Each row is a point on a landscape with many valleys, with its height.
A ball rolls from a point to the lowest of its 5 nearest points, and stops where none of them is lower. Distance is the straight distance between rows; heights are no part of it.
kozof: [  2  -4   7   8   5 -11   5   8  -1  -4   0 -18 -11   9]  h=540
bimok: [ 12 -13   0  11  -5   6   0   8   2   5   3   0   0   3]  h=78
Vaga: [11 -5 -5 13 -3  7 -4 15 11  2 -6  5  3 -2]  h=263
nuvi: [-15   4   3  -9  -4  14   1  -5  -9  12  10  10  -6   5]  h=590
fenak: [ 13  11  -9  -5   1 -12   0  -2   8 -10 -13 -15  12 -20]  h=219
tole: [ 16   6  -6  -1   0   0  -5   4  17  -8 -15   5  13 -16]  h=342
fepar: [ 9  5 -7 -9  6 -3 -3 -8  5 -7 -8 -8 12 -9]  h=105
Buza: [  4  -4  -1  -3 -10  17  -3  -2  -1  11   4   3   4   1]  h=312
sudum: [  8  15  -6 -12  13 -12   4  -5   1 -11  -5 -20   9 -13]  h=221
Tusi: [ 12   2  -4  -1   3  -1  -1   9   8  -3  -6 -14   6  -7]  h=323
nivez: [ -2  15  -6 -17  20 -11   0 -20  -1  -9  -5  -2  11  -8]  h=239
Sibiv: [  2 -22  12  15  -6  -8   5   2  -3   1   0  -2 -17  18]  h=515
Fak: [-11  12   1  -7  19  -3  -3  -3  -5  -8   5  -1   0   8]  h=499
deni: [  4   1  -5   3 -13 -13  11  17   4 -10  -7 -21   0 -11]  h=434
gif: [-12 -13   9  13  -5  -5   3  -1  -8   8   9   8 -18  22]  h=737
nop: [-10  16  -3  -8  20  -9  -5  -7  -2 -11   2  -3   8  -2]  h=349
vazam: [-10   8  -3 -19   9   0   1 -36  -2   1   0  10  11 -13]  h=284
reni: [-1 -7  0 -2 -1 13  0 -1 -6 12 10  0 -2  8]  h=530
Beg: [  7 -11  -4   4  -9  17  -3   5   3   8   2  12   1   3]  h=69
Bokom: [-18  14  -1 -12   4   9  -4 -15  -9   5   3  11   2   1]  h=424
ludod: [-3  0 -1 -4  6  7 -5 -6 -3  4  9  1 -1  6]  h=637
fubef: [-15  13   8 -13 -13  16   0  -4 -14  19   7  13  -8  -8]  h=696
nasuk: [ -3  19  -2  -7  16 -16   2  -1  -1 -15  -4 -14   3  -8]  h=287
dubep: [10 -8 -4  8 -7 20 -8  9 10  6 -6 14  5 -1]  h=188
tet: [ 13   8  -9  -2   1  -6  -5  -3  13 -11 -22   1  20 -23]  h=286
Birub: [ 11  -4   1  12 -14  -9   6  18   8  -7  -6 -10  -5  -6]  h=440
nuta: [10 -3 -1  3  3  4  2  4  3  0  1 -9 -2  1]  h=413
ganen: [ 12 -12   6  15  -4  -6   6   9   4  -3  -2  -8 -12   7]  h=70
gemav: [  4 -15   4   8  -6   6   3   1  -3  11   9   2 -10  15]  h=432
sim: [  1   2  -3 -13  -2  14  -5 -12  -2   7   3   6   4  -4]  h=489
bar: [-13   7   6  -2  17  -8  -4   8  -7 -15   8   2  -1   9]  h=525
pilim: [10 -3 -4  3  0  8 -6  3  9 -1 -5  4 10 -7]  h=313
matid: [ -9  10   0 -12  14   1  -5  -8  -5  -1   5   3   2   4]  h=475
mal: [-10  10  -3 -20   7   4  -4 -28  -6   6   0  10  12 -10]  h=314
Fufe: [  8 -10   1  12 -15  20  -6  16   8  13   1  15   4   4]  h=195
fime: [ -7  -8   7   2 -11   7   2  -2  -7  15  11   6 -12  12]  h=664
dinof: [ 10   6  -6 -10  13  -9   2 -20   6  -6  -8  -5  16 -15]  h=190
fimo: [-11  17   2  -7  21 -14  -6   4  -4 -17   3  -9   4  -3]  h=376
Goz: [  7 -17   2  10 -14  13   1   8  -2  15   4  10  -6  12]  h=238
Mapev: [ -4  11  -5 -13  12   2  -6 -19  -2  -4  -2   2   6  -6]  h=324
laro: [-20  -6   8   6 -17   3   2   1 -14  15  15  14 -21  14]  h=894
nen: [  1 -13   9  12  -4  -5   5   4  -4   2   4  -4 -18  16]  h=542
bavo: [ 12 -17   8  24 -15  -8   6  19   4   2  -8   1 -10   7]  h=131
Fofa: [-10  -6   5   3   5   2  -1   1 -11   2   9   1  -8  12]  h=786
ragi: [  2  -8  10  12   2 -11   6   6  -4  -2  -1 -11 -19  10]  h=537
Pabud: [ 8  4 -5 -6  4  4  1 -2  5 -3 -1 -7  5  1]  h=319
Vegaf: [  6   1  -4   3  -1 -14   7  13   3  -7  -4 -20  -4  -5]  h=453
Mul: [ -1  10 -15 -11 -17 -16  10  10   3 -16 -12 -20  18 -21]  h=375
fesu: [  8 -17  -1  23 -14  13  -1  16  11  13   0  16   0   6]  h=224
lodem: [-20 -10  12  13 -10  -6  -1   4 -12   1  10  21 -20  26]  h=825
Fuzat: [-23  -5  11   8  -4   2  -3   3 -12   3  12  15 -15  19]  h=810
rasan: [-18   2   3  -6   4   6  -2   1 -12   7  14   7  -6   8]  h=711
bam: [  1  -5   0  -5 -14  19  -2  -1  -8  17   9  10  -4   3]  h=498
sitek: [ 13   5  -4   1  -5  -3   2  12  10  -7 -10  -9   8 -15]  h=329
lizi: [  5   2  -4 -13   9   1  -3 -26  10  -3  -9   5  16 -17]  h=233
tabi: [-15  -5   9   7   6  -6   2   5  -8  -6   8   4 -14  16]  h=682
tolim: [  0  10  -7  -6  -4 -17   9   5   0  -9  -3 -24   2 -11]  h=305
buz: [ 10   3  -5  -1   7  -8  -2 -11  19  -6 -20   7  23 -24]  h=291

For each start below, name the point where the ball stops.
gif: ganen
fime: Beg
nop: fepar
Fofa: Beg
pilim: Beg
Mapev: fepar
